Points, in no order, along strands that fork and pass close to each other.
(in the rows, 128 means zero)
Two points are linked if the straight distance between their rows is under 147. Some points are linked to none.
zive: [115 145 104 130 150 162 120 112 121  72 137 152 114 140  87 120 177 116
  93 128 153 134 120 137 148 100 112 167  81  92 107 131 148  72 168 145
 160 108 142 167 117]
miped: [163 121 160 110  95  90 130  99 130 168 127 108 128  84 120 123 123 133
 199 127 154 100  62 122 102 158 162 126 190 192  95  86 143 147 108 105
 144 136  76 156 140]
fode: [115  64 144 112  99 139 166 117 156 130 106  95 112 113 122 143 138 121
 144 116  93 110  77  97 109 132 145 158 156 148  41 119 110 115 176  79
 158 124 121 115 114]
kiv: [124 179  99 175 162 169 114  93 116 105 140 114 161 187 145 126 125 136
 101 115 130 161 196 123 150 140  64 107  98  70 195 117 129 126 110 174
 108 124 167 113 141]
pigud: [ 83  97 143  90  90 184 110 198 122 162 144 178  89 145 111 143  92 126
 110 145  92 181 160 148 125 122  96  98 107 108 119 119  91 138 165 132
 117 136 130  21  75]
nekuz: [141 156 137 103 110  93 172  66 114 130 121 140 114  81 125 104 161 124
 155 131 107 107  97 125 132 148 138 132 124 124  79 105 116 154  97 137
 191 148 119 173 143]
pab: [141 134 128 128 121 102 108  81 167  83 165 104 105  76 156 130 196 103
 130 128 151  84 112 122 142 118 172 143 106 153  78  85 149  90  90 164
 180 153 132 137 126]
falag: [133  73 104 196 111 128 101 148 132 112 159 107 138 139 181 187  83 106
  95 153 156  96 111 126  91  87 150 129 156 105 150 134 133 110 126  99
 137 131 154 113 155]
Revo: [201 175 135 108  85 110 119 136 139 172 119 139 124  89 133 114 127 127
 200 170 158 118 101 130 128 113 156  96 162 174 150  83 132 137  94 167
 132 147  62 149 114]
meki: [113 116  98 137 156 167 166 101 150 140  76  98 140 125 152 110 116 135
 132 104  57 166 171  90 165 132 103 116 112  60 127 152  88 128 132 129
 155 132 160 121 108]
Vad: [ 67  89 168 156 147 135 134  86 143  90 108 101  90  88 129 175 158 140
 109  97 109 115 110  90 120 120 167 176 106 139  44 134 106 119 155  94
 202 139 146 125 130]
genos: [115 167  80 112 114 116 112 172 109 111 175 183 119  93 100 110 149 169
  44 134 117 175 162 160 103 134 155 112  41 103 142 117 130 142  85 140
 139 159 148 127 147]
zukez: [113 201 132 106 134 116 129 130  81 133 144 159 117 164  92  74 137 147
 135 138 114 138 147 119 111 152 127 145 141  91 127 108 108 149 132 140
  87 138 158  68  98]
fizem: [ 72 144 116 131 128 114 119 136 118 144 200 142 129 109 125 117 152 176
  94 140  98 160 193 164 123 122  92 111 114 117 123 113 134 125 105 140
 110 134 123 103 142]
lubon: [182 162 191 119 149 129 134 165  86  98  73 166  84 156 116 104  80  91
 175 115 195  96 100 117 143 129 144 124 131 120 180 142 123 169 118 179
 134 124 114 145 111]
rupi: [160 145  67 130 162 106 108 121 158  66 101  94 192 128 147 107 174  90
 151 116 121 133 134 109 141 140 154 161 105 126 177 131 153 104 129 137
  89 105 148 162 119]
Sela: [147 106 100 169 134 163 126 130 165 148 115 108 167 132 186 155  96 105
 118 169 109 160 151 125 140 123  91 100 130  88 171 126  99 116 122 147
 129 126 149 104 109]
sezan: [120 146 158 153 187  73  84 180 132 115 114 117 152  96 164 149  96 115
 169 122 150 132 131 118 106 114 164 121 141 160 181 145 159 169  93 111
  71 112 110  99 114]
rilo: [129 174 129  82 117  86 150 105 103 126 180 159 112  97  94  82 181 149
 131 118 110 105 114 147 134 138 141 142 123 148  83  98 150 120 116 139
 150 145 122 150 139]
mapes: [112 107 202 128 109  91 140  97 125 150 127  90 107  78 145 151 117 142
 180 101 152  76  61 109  75 162 181 142 174 181  98  99 142 172  94  96
 159 149 100 126 140]
Fil: [183 149 143 116 127 165  87 176 152  91 104 152 144 163 147 138 106  86
 136 119 173 129 141 145 141 128 142  90  95 134 185 123 142 123 109 224
  96 111 113 116  99]
zaki: [100  31  84 152 121 160 117 122 177 136 136  87 162 152 180 174  97 134
 102  87  95  97 127 103 114 136 142 144 129 116 118 171 144 117 137  54
  98 120 152 151 156]
defo: [192 164  92 122 159  76 162 132 121 138  68 111 138  80 114  99 134 122
 183 160 142 153  98  83 135 111 141 170 174 131 135 135 123 134 164  72
 111 119 131 160 123]
mefis: [ 92 123 156 123 123 204 105 182 128 150 122 167 100 177 117 157 101 131
  99 150 110 176 173 119 132 130  62 105 124 104 130 142  77 162 178 150
  93 121 124   4  77]
zesi: [119 117 124  94 107 161 141  82 132  84 155 128 115 124 128 106 169 125
 118  86 100 102 145 127 163 141 135 138  77 104  91  93 162  89 103 165
 178 136 153 163 129]
nur: [ 82 113 135 148 117 109 119 121 144 163 185 109 140 101 156 147 148 150
 128 142  93 145 159 132 129 122 101  99 155 149 109 108 117 119 103 127
 122 132 112 104 131]
gos: [182 165 125 130 154  91 142 104 128 152  54  94 144  93 126 124 136 110
 200 167 169 130  77  99 108 144 158 167 182 158 134 119 116 148 134 108
 106 121  99 164 113]
zofe: [139 148 130 105 119 130 136 195  98 164 132 177 106 151 102 111  85 140
 108 145 105 179 164 143 129 130 112  87 140 110 159 130 111 157 125 135
  88 146 130  86 130]
mig: [165 154  68 154 138  68 138 136 122 109 139 107 140  64 136 136 140 126
 117 171 164 143 115 139 126  78 143 115 105 145 178 136 184  90  92 125
 170 162 124 189 162]
lovuf: [145  79 132 156 123 153 136  87 175 156  79  59 164 175 160 141 110 127
 151  92 141 104 115 115 125 155 145 145 190 162 140 151 110 133 134 118
  92  93 106 153 140]
Vuz: [102 124  90  86 135 117 159 142 115 152 138 153 181 136  98 107 125 142
 102 105  64 124 143 143 112 164 115 146 105 102 123 173 130 154 150  79
  93  91 155 161 129]
Bupaz: [142 164  99 134 144 102 166 116  80 114 118 145 135 151  94  87 147 139
 121 150 139 113 113 131 149 109 106 159 140  96 135 140 132 110 158 105
 139 113 138 176 151]
mav: [ 75 168 111 160 173 117  94 130 112 115 160 135 178 139 136 140 122 141
  81 129 114 156 179 141 102 155 100 116  72 103 174 146 128 171  90 131
  80 120 159  92 142]
rap: [139 149  83 133 131 135 141 181  93 149 135 165 115 139  92  95 119 153
  95 167 113 188 149 141 142  98  92 109 116  81 153 137 120 105 148 133
 123 138 143 116 134]
Tolom: [ 76  98 132 152 149 109 115 114 151  91 162 104  81  43 130 178 159 148
  92 121 127 126 117 123 129  97 162 172 103 138  52 131 129  95 127  85
 212 144 129 138 145]
zodo: [134 170  98 150 143 173 147  79 134 130 100 103 160 161 148  97 126 140
 135 128  77 169 190  92 166 149  84 123 134  63 166 120  93 138 114 157
 121 135 170 112 122]
Fut: [132 135 135 155 123  92  98  81 140  92 159  96 113 124 151 138 158 111
 147 128 160  78  97 114 113 107 179 168 170 146 107  96 149  97 115 133
 129 147 126 133 142]
lusir: [120 105 110 149 122 150 146 119 178 166 130  86 180 110 178 156 124 109
 129 153  72 143 141 105 110 139 118 128 124 114 118 142  80 124 125 115
 111 117 152 102 101]
limok: [143 141 193  92 127 136 148 134 101 143  70 157  66 120  90 128 115 111
 188 134 147 127  77 104 124 133 144 139 156 135 114 104 116 157 150 124
 147 139 104 102  80]
vot: [181 157  58 135 129 139 156 160  98 127 108 143 129 166 105  98 111 140
 105 194 155 179 153 121 167  84  69 132 144  79 169 130 127  59 171 146
 133 155 141 106 117]
Seb: [ 99 114 111 128 111 134 133 116 130 139 155 159 122  91 127 160 128 127
  71 128 115 141 154 167 115 147 128 102  44 130 124 153 118 147  90 136
 181 132 143 164 147]
moped: [116 162 105 138 110  96 106  74 156  97 195 125 127 102 139 110 185 133
 119 168 140 100 133 140 133 106 119 134 121 122 101  77 136  71  91 168
 151 148 132 112 122]
bofa: [105 144 113  99 125 164 146  87 109  87 162 136 137 144 111  98 184 128
  92 100 102  93 142 134 148 140 113 166  82  80  78 111 157  96 153 143
 153 108 162 158 123]
nevun: [128 151  86 105 136 133 135 120 120 127 133 145 179 167  85 107 165 131
  88 135 141 130 149 177 120 169 101 153  84 156 148 162 140 115 147 145
  82  67 133 189 153]
govit: [133 115 122  95 133 152 144 139  98 139 131 167 133 172  56 115 147 137
  81 112 142 126 132 174 137 145  91 131  92 143 123 157 134 117 166 144
 118 102 117 201 165]
Kizu: [ 88 134 168 116 141 124 119 107 101 106 155 117  72 126  99 105 174 164
 156 102 121 103 118 112 176  98 121 148 189 137  76 100 158  94 143 122
 160 147 120 106 123]
Zeve: [ 57 190 101 150 180  98  93 132 108 112 173 146 151 109 110 115 165 178
  62 136 103 173 190 148 121 125 107 136  94  87 130 134 118 135 112 129
 117 131 152  87 128]
rato: [147 166  87 126 155  96 119 139 116  96 123 151 176 129 110 119 153 116
  92 134 147 138 142 161 110 153 134 134  57 139 175 154 131 141 108 156
 101  96 142 168 142]
por: [119 114  98 167 119 137 107 164 148 163 141 124 155 104 166 169  88 122
 115 172  99 172 169 139 112 131 100  67  96 107 185 125 107 140  77 144
 119 136 133  94 118]
dilu: [145  94 135 127 103 127 115 142 157 139 137 132 120  77 130 175 123 103
 134 158 147 148 106 144 124 100 146 115 108 163 121 124 123 114 116 127
 154 127  94 140 117]
Zofal: [145 139 173 146  96 134 105 133 120 144 157 158  97 137 138 147 101 133
 139 160 162 121 125 143 146  96 103  48 165 136 152  97 120 123  83 166
 157 167  84 102 135]
zukop: [135 132 157 114 132 147 119 134 111 116 138 176 102 174  84 118 138 138
 101 134 148 140 137 176 134 131  88  97 108 139 136 127 137 123 145 168
 115 114 111 146 140]
Sus: [113 132 181 132 163  99 106 210  92 128 120 151 122 133 147 138  78 118
 152 122 141 127 140 115 116 130 131  99 146 127 166 141 135 193 111 117
  69 123 127  53 106]
Daza: [181 196 135 129 112  93 111 144 128 133 117 156 120 106 145 104 108 108
 180 166 169 121 120 144 111 115 155  81 135 146 188  87 136 150  53 206
 119 174  96 104 107]
lelut: [105 172 150 123 138  89 156  57 109 111 131  95 131  89 151  89 156 127
 156 112  84  97 120  97 142 155 143 138 134 114  93  96 116 150  91 139
 161 159 145 129 127]
madu: [128 153 126  61  93 111 136 134  87 149 156 166  71 133  87  78 117 171
  92  90  77 159 154 143 119 151 160 109  97 126 120  94 140 170  87 143
 135 182 145 136 153]
pif: [116  28 120 148  96 145 103 144 167 169 130  98 100 116 164 181  88 150
 124 109 119 134 120 138 126 111 146  95 158 174 106 139 137 106 134  69
 162 134  92 145 172]
mup: [ 62  48 141 150 140 168 123 115 169 128 105  74 100 137 169 166 114 162
 131  77  70 124 143  85 141 125 116 138 122 137  70 141 116 129 145  68
 149 126 126  82 126]
dak: [201 179  61 116 146 114 156 148 109 121  84 144 115 114 106  81 138 122
 157 174 138 184 140 107 175 108 101 146 142 101 163 120 106  94 161 137
 137 134 132 159 121]
Kog: [120 131 117  77  84 147 139 114 109 139 155 155  80 114 111  88 140 166
  89  88  72 157 170 149 149 156 139  94  74 105  99  90 126 136  77 154
 188 173 144 156 166]
Bub: [ 83 120 167 120 127 104 122 122 152 146 151  78 152 115 156 131 145 136
 161 123  88 134 120 118 123 139 138 125 162 159  90 104 129 132 118 104
  90 127 120  81 106]
Vapip: [ 81 103 129 121 147 163 119 157 114 140 148 173 153 173 108 152  94 116
  86 126 118 141 147 135  90 160  85 132  92 102 133 172  97 185 184 102
  69  90 150  47 102]
batus: [111  92  99 166 131 145 141 126 140 148 118 106 128 122 130 138 130 145
 108 146 118 155 136 116 145  85 100 138 174 104 111 155 114 101 186  63
 132 109 135 122 134]
Tuf: [144 101 132 163 162  93  83 184 134 127 106  82 126 123 171 175  81 130
 151 107 149 133 126 111 119  93 170 131 193 158 165 156 154 139 125  64
  75 130 122  95 138]
tizug: [ 68  92 120  98 143 160 132 167 116 155 153 146 151 162 108 122 111 136
  79  92  81 135 156 139 122 153  94 139  89 107 121 169 129 162 164  74
  81  92 154  97 123]
deveg: [130  75 166 155 137 125 130 149 128 141  78  79  90 135 172 163  64 122
 185  73 132 115 110  83 120 115 182 127 193 147 147 136 141 156 131  56
 119 150 124 109 139]
Bop: [130 152 145 107 122 126 133 133  94 146 151 165  87 162  60  96 145 147
 129 153 147 139 131 164 140 105 102 116 153 138 112 113 128 110 159 148
 135 143  98 124 135]
Bor: [197 189 120 126 102 127 102 167 134 114 102 157 136 125 154 107  88  85
 149 153 185 123 129 151 113 122 166  86  87 136 208 110 128 149  71 236
 128 157 110 114 116]
Bik: [101 125 146  84 130  92 123 149 107 133 171 155 154 102  84 132 146 123
  99  90 123  99 117 165 123 153 150 146  88 188 112 151 171 142 125  84
 126 110 127 183 152]
vov: [141 114 119 116  96 162 106 126 129  87 171 146 140 164 143 129 130  93
  98 115 160  97 143 142 122 136 121 123  71  95 150 117 164 103 107 182
 121 121 146 140 126]
Nale: [ 93  65 175 122 134 150 187 125 120 182  37 128  95 135 126 142  75 142
 164  83 109 119  98  95 129 152 127 115 147 125 122 173 112 190 147  44
 164 126 120 134 127]
veluv: [148 113 161  95 131 187 106 161 151 114  81 134 136 169 128 133 115  90
 155  79 129 144 147 128 167 139 127 117 105 130 167 116 129 115 150 180
  98 100 127 120  87]
Tuvit: [ 71 102 103 136 139 118 125 178 121 138 171 117 123 112 103 130 151 165
  89 130 109 146 150 140 141  95 113 145 160 124  89 153 158  95 172  60
 127  99 127 127 140]
Kupef: [107  73 183 121 128 133 149 135 117 153  60  95  88 139 121 151  84 141
 188  64 129  99  90  82 121 130 157 137 185 146 117 139 124 163 149  65
 147 138 132 119 125]
lakub: [ 77 109 135 107 123 117 121 147 108 140 178 131 118 141  80 128 172 151
 103 139 124 107 120 151 124 106 107 164 161 142  72 160 144 110 192  71
  99 106 131 113 131]
gafi: [130 145  73 143 144  81 138 135 120 112 154 111 142  39 128 131 173 149
  96 133 121 139 148 148 149 107 146 137  93 135 126 129 172  90  96  98
 187 141 132 201 176]
fuz: [193 136  75 152 156  96 111 144 149  93  87  79 161  86 160 140 127  89
 160 131 144 139 114  98 134 106 184 159 131 140 179 129 157 109 125 125
 130 126 145 175 140]
Tuze: [163 112 154 115 137 143 153 156 100 133  91 190 139 151  99 133  76  87
 116 136 177 109  81 149 103 138 114 136 110 121 161 188 111 166 158 140
 103  81 136 166 141]
geku: [ 73  83 135  92  80 167 149 174 144 171 138 158 117 115 134 146  83 126
 121 146  69 152 137 123 111 135 113 111  94 111  95 119  85 162 144 108
 142 133 147  69  77]
Tomal: [151 131 156 140 147  58 114 122  83 109 156 160  93 121 125 133 118 131
 125 125 181  86 102 159 124  97 134 103 137 157 152 137 180 145  80 117
 133 130  99 190 186]
Bapi: [144 104 188  93 100 144 117 137 150 159 111 107 138 159 143 125 121 117
 197  99 117  99 113 132 141 161 138 115 188 184 152  96 140 137 124 170
  93 107  79 112  94]
dusif: [105 117  77 104 143 128 163 127 174 156 121  94 201  95 131 105 152 144
 103 104  36 147 142 123 132 159 129 146 102 126  90 168 124 131 155  77
  99  97 142 154 130]
lanat: [119 115 155 134  97 130  97 161 140 150 172 161  80 112 122 164 126 132
 121 166 155 137 133 165 143  90 109  70 124 161 115 106 136  98 115 156
 150 151  71 109 131]
Tadus: [ 85  95 150 116 122 162 134 139 142 113 134 146 122 124 140 145 110  99
 125 112 100 126 130 130 123 130 131 133  67 103 106 125 103 151 139 128
 167 138 152  94  77]
Fes: [161 113 113 127 101 148 132 128 128 109 145 141 136 157 153 116 112  90
 125 140 140 100 119 123 138 116 119 113 105  76 149 110 141  97 123 158
 153 139 165 136 110]
zil: [117  70 140 136 137 152 143  81 181  95 109  83 106 114 125 162 140 114
 113  90 119  93  72 102 100 141 185 183 119 151  29 134 107 105 167 105
 188 136 138 141 134]
topa: [181 164 165 137 135 141 107 122 106  89  93 159 103 171 118 108 121  91
 175 136 194  89  94 117 136 110 136 143 145 138 149 112 125 139 139 200
 124 117  98 123 108]
Nez: [ 77 144 154 141 134 122 142  91 149 148 128  64 148 128 148 105 159 160
 177 105  57 136 153  96 144 155  99 118 186 120  91 101 111 130 119 118
  98 123 129  64 101]
pepad: [128 127 153 116 102 110 119 113  96 146 157 137  66 147  81  91 154 149
 149 148 149 110 102 147 164 100 108 116 217 151  84 105 147  90 173 101
 134 132  94 126 138]
Dib: [140 153  61 124 133 142 176 121 150 163 107 124 162 109  94  96 163 148
  93 172  85 193 157 137 144 137  90 136 118  96 103 145  83  95 166 137
 149 116 135 147 140]
sinim: [180 117 164 124 127 170 152 126 101 126  71 159 145 183 125 115  72  80
 142 120 184  88  97 105 121 139 109 155 146  78 172 175 109 160 178 131
 100  98 147 125 104]
lebe: [141 182 133 147 155 124 131  63 104 101 102 111 152 153 155  85 144 104
 179 126 132  92 133  90 135 169 135 154 150  97 166 113 111 163  97 167
 101 117 152 129  99]
lun: [ 74 146 183  85 127  83 124 104 108 108 171 134  83 120  88 100 189 155
 147  99 123  95 112 140 155 120 126 141 151 181  70  90 165 120 128 115
 150 147  95 129 132]
dule: [162 157 103 111 112 179 119 130 106  89 159 179 163 199 117 120 114 104
  71 128 165 122 144 150  98 150 113 110  64  99 161 135 144 135 119 207
  99 114 171 133 146]
gisik: [121 212 118  78 118 107 121 137  87 117 140 182  80 158  84  66 140 165
 107 128 111 141 151 145 120 134 156 135 117 119 124  96 121 159 110 152
  93 170 134 103 133]
zol: [ 62  34 109 173 140 174 130  93 200 131 118  58 128 148 186 177 116 159
 107  70  87 111 137  93 119 145 134 139 120 132  69 172 107 121 149  65
 146 131 126 124 161]
tupes: [156 131 107 127 131 156 183  91 147 168  74 111 137 119 107 103 148 129
 139 154  98 161 115 112 154 132  88 139 157 100 103 145  71 114 193 128
 151 111 116 130 113]
zini: [146 113 160 138 107  91 112 136 116 144 145 120 111 125 158 131  95 118
 177 126 146 106 108 128 133 105 137  86 186 130 149 103 155 144  91 121
 143 151  98 125 136]
zuz: [153 184  78 125 127 153 134 101 101  70 137 166 108 163  86  91 169 128
 105 169 172 136 138 128 147 100 102 148  87  87 136 104 129  65 148 177
 171 137 143 155 127]
Barik: [172 185 101 115 148  94 174 132  80 135 100 143  97 105  99  76 138 146
 171 156 134 144 112 101 155 106 113 157 174 120 134 133 129 121 167  91
 131 120 126 157 124]
rik: [171  91 115  98  80 141 122 161 155 140 144 134 164 108 149 150 123  66
 140 156 155 109  85 149 116 119 155 126 118 157 131 125 147 104 132 146
 124 110 128 154 112]
Kobi: [192 136  84 155 135  86 118 148 121 102 104 102 135  97 144 143 110 116
 155 154 174 140 109 125 135  79 159 120 129 157 177 138 166 102 117 114
 144 147 106 184 159]
mumol: [155  99 142 131  97 182 171  83 156 174  78 109 116 149 124 124 125 123
 147 161 119 137  92 109 144 141 104 134 194 106 104 127  73 103 180 127
 143 122 108 104  94]
sezut: [105 132  85 147 162 114 141 122 144  84 134 113 118  33 114 145 178 151
  72 142 132 150 120 135 133  85 141 162  91 109  77 137 150  86 138  96
 211 133 134 192 152]
marel: [161 198 100 170 169 129 131 111  93 101 118 130 171 192 113 113 120 150
  91 166 180 155 165 138 132 127  51 127 105 105 199 153 126 122 119 176
  96 124 142 126 157]
dut: [143 131 182 159 161 134 110 106 119  83  87 118  98 172 120 139 131 106
 154 114 186  90 109 118 136 108 149 161 168 151 143 131 135 116 150 136
 110 127 110 134 123]
beza: [137  65 143 123  87 117 115 141 120 155 167 127  95 122 134 157  97 136
 135 109 134 112 110 139 140 114 129  87 176 157 117 129 158 123 113  82
 164 135  99 164 173]
Fozuv: [169 186 149 167 119 102  93 146 137 140 130 142 117 113 163 135  98 132
 152 181 173 117 128 137 139  82 120  65 167 147 185  98 136  98  69 179
 132 181  78 100 120]
suk: [100 102 146 142 125 115 108 115 134 116 168 133 156 129 131 149 147 125
  98 100 149  99 136 161 109 149 126 127 108 170 128 151 161 125 100 125
 115 101 126 165 150]
Goso: [119  96 131 172 115  74 115 103 112 118 180 107 125 110 163 162 120 132
 110 131 144  80 103 129  93 104 158 145 145 125 109 131 139 118  94  93
 140 150 149 134 156]
fota: [140 145 151 138 138  80 146  96  59 114 129 151 126 143 108  99 124 138
 124 125 142  80 101 135 139 137 132 139 134 121 137 136 156 148 114  86
 152 125 118 202 181]
Tige: [131  79 130 156 115 131 108 107 181 145 117  53 136 153 180 164 105 123
 164  79 128  97 106 108 100 144 193 167 193 170 113 117 122 117 125 114
 101 133 121 123 146]
zada: [125  84  94 122 127 135 161 117 195 151 101  71 177 103 154 132 123 122
 140 126  60 131 113  98 118 146 143 133 132 135  79 158 111 132 155  96
 105 105 146 132 124]
sazeg: [ 91 173 142 130 143 128 141 107 104 131 120 115 142 140 123  90 150 141
 152 113  73 135 176  88 148 136 103 136 153  87 111 116 115 142 136 116
 103 126 163  57  83]
kibil: [132 129 164 129  87 132 164 101 111 172  99 137  94 138 114 122 116 124
 163 164 130 113  89 115 118 140 113 122 179 104 107 115  87 153 144 117
 154 143 120 101 104]
bok: [120  96 139  69  85 141 158 105 135 124 153 119  97 103 131 101 143 145
 127  67  65 123 145 127 186 161 128  95  99 127  74 100 154 110  94 140
 194 149 125 168 148]
gim: [113 143 104  91 120 116 117 176 129 150 162 171 120  71 104 140 137 155
  70 121 106 192 165 170 104 155 153  93  39 167 138 133 125 149  82 139
 144 135 132 154 151]
gosan: [182 142 135  91  72 113 127  97 146 157 135 127 131  97 118 123 144 126
 196 169 159 109  65 134 109 134 158 114 175 181  99  78 127 108 134 143
 137 130  67 142 117]
vibed: [132  78 183  82  97 187 123 173 153 165  89 148 137 173 132 127  97 111
 165  88 116 122 127 134 152 162 108 109 132 171 157 131 125 135 149 162
  81 100  99 101  88]
Letal: [178 179 120 132 129 147 129 139  96  94 148 170 163 219 111 123 106 142
  75 160 189 126 151 162 104 144  88 102  84 105 175 157 144 128 118 207
  82 121 137 125 183]
romu: [103 129 119 172 140 146  97 160 118 139 158 160 151 149 151 164  75 127
  78 167 125 170 161 142 101 129  88  89  82  87 168 145 106 161 104 148
  97 114 138  82 131]
vavur: [156 144 132 140 160 100 120 151 114 112 115 161 150 138 122 136 114  94
 118 133 175 116 110 155 100 131 135 133 103 137 170 165 139 156 127 138
  97  94 145 155 125]
Bemu: [125  61 159 157 140 169 172  89 142 196  33 111 126 158 124 146 102 147
 145 104 139 116 105 114 125 156  99 133 172 121 138 187  77 174 168  70
 125 107 107 137 143]
sev: [115  53  95 184 118 151  93 129 151 102 163  78 153 163 186 188  97 111
  85 111 147  91 136 117 105 103 123 134 137 110 142 153 157  94 124 106
 108 117 148 137 165]
bazus: [145 184 104 150 180 110 118  80 126  89  88  89 178 140 150  83 153 118
 160 110 108 120 155  91 157 156 131 165 130 109 162 132 120 144 117 133
  75 106 156 133 107]
vobe: [157 166 180  83 148 122 148 160  88 133  66 177  93 114 108 104  83 111
 180 128 151 143 113 127 116 151 155 124 110 123 157 114 104 190 118 162
 123 146 117 121  95]
sib: [ 97  82 108 157 176 156 148 122 162 124  70  67 133 123 163 146 114 139
 128  95  70 154 158  70 156 101 125 135 135  94 106 164  96 133 159  67
 133 125 162  88 105]
rebi: [ 65  97 128 152 138 165 128 103 139 119 142 130 136 116 148 167 121 113
  76 118 103 135 158 138 119 129 113 119  38  99 118 151 101 157 108 118
 174 119 153 132 134]
besu: [116 142 122  90 142  90 129 143 139 130 131 123 141  56 106 142 165 129
 118 106 106 144 108 143 113 133 165 145  97 172  94 138 142 139 126  94
 150 116 122 180 128]
Dar: [117  80 148 170 150 160 135  98 149 150  63  95 141 182 143 162 109 131
 136 103 157 107 109 120 119 151 118 148 161 149 146 185 105 162 150  95
 105  93 112 160 149]
gepa: [137  96 163 167 108 107 102  97 174 143 121  62 120  97 165 180 121 122
 172 109 149  96  93 109  82 156 212 156 195 195  91 102 119 131 110 122
 131 139  98 121 144]
lev: [118 179 163 138 160  84 135  61 105  85  96  94 134 109 160 102 146 119
 186  98 113  74 112  74 134 163 162 152 141 127 121  91 122 176  90 142
 134 142 147 113  95]
nugik: [133  95 130 111 106 136 117 159 120 120 168 144 123 169  86 130 139  99
 113 146 158 107  92 150 125  99 113 159 168 143 110 137 153  95 186 106
  96  83 115 127 130]
Kipus: [ 86 117 199 105 111 112  99 137 146 133 139  93 142 145 140 127 149 135
 188  85 111  97 126 132 132 140 127 128 176 196 124  93 160 127 124 136
  67 126 108  94  93]
Siteb: [173  82 127 100 108 131 106 170 146 117 129 137 133 140 118 149 122  85
 135 133 168 114  81 134 110 111 161 152 150 165 121 130 143 100 179 109
  92 101 117 142 116]
duga: [127 129 153 133 144 137 126 177 125 158 112 149 128 136 154 130  80 113
 148 136 126 148 158 118 132 143 106  91 159 110 174 147 103 170 131 121
  71 121 135  64  95]
gad: [138 166 137 155 133 142  92 144 133 101 165 152 116 165 122 131 139 121
 119 192 177 130 136 132 143  82  98 106 131 120 146 115 133  86 131 181
 109 149 109  82 102]
Liso: [118  74 120 154 120 133  98 115 166 112 140  85 153 135 170 170 145 117
 113  90 149  92 139 134 127 140 146 124 123 168 144 132 156 110 102 128
 114 114 138 179 151]
kideg: [123 127 115  96 136 126 116 155 160 107 144 136 130  50 116 139 163 102
 109 135 119 172 116 134 128 113 156 125  62 148  94 108 130 108 129 129
 163 135 131 140  96]
koret: [142 158  63  98 116 153 156 163 129 171 119 150 134 113  77  97 136 183
  79 165  95 227 168 159 128 126  98 138 113  92 132 131  87 105 156 141
 145 135 143 129 136]
bulid: [127 197  96 124 108 104 115 101  95 107 180 174 114 138 114 103 142 152
  57 157 139 146 149 170  94 127 132 118  65 108 138 110 123 127  66 196
 138 175 155 120 156]
suf: [114 192  92 138 121 112 109  99 125  95 195 153 140 132 123 103 166 140
  79 166 155 124 146 155  97 115 109 122  80 102 128  95 137  82  95 191
 127 149 150 107 127]

Follow the links from the first point to the second, and from the first to the third. Name the last point that the two ways share.
pif, fizem, Sus -> Daza
marel, geku, Bik -> sev
gim, Zofal, marel -> sev
Tomal, Nale, limok -> rap
gisik, Tuvit, gepa -> Daza
Barik, topa, Dar -> rap
Tuvit, zodo, gepa -> dilu
Zeve, Tuvit, zesi -> Bub
suf, Tuvit, Revo -> dilu

A fork is a point with three links. Follow the links from the first point to the second and name the forks in between, in order.
Fes, kideg -> sev
nugik, sezan -> dilu > Zofal > Daza
gisik, mapes -> Bub > Daza
bulid, batus -> sev > dilu
Zofal, pab -> dilu > sev
por, zuz -> Bub
Barik, Dar -> rap
Bapi, mup -> Daza > Zofal > dilu > sev
Bupaz, dut -> Barik > rap
vibed, beza -> Daza > Zofal

A fork is a point with three links, a tip a point with one. Leave the first point through the second and follow the links. Name the first fork or tip that comes.
pepad, Kizu -> fode
vov, dule -> sev
mav, romu -> Vapip
fuz, rupi -> sinim
Nale, Bemu -> Daza
suf, bulid -> mefis
zuz, zive -> Bub
Revo, gosan -> rap
zol, mup -> Fes
zukez, gisik -> zuz
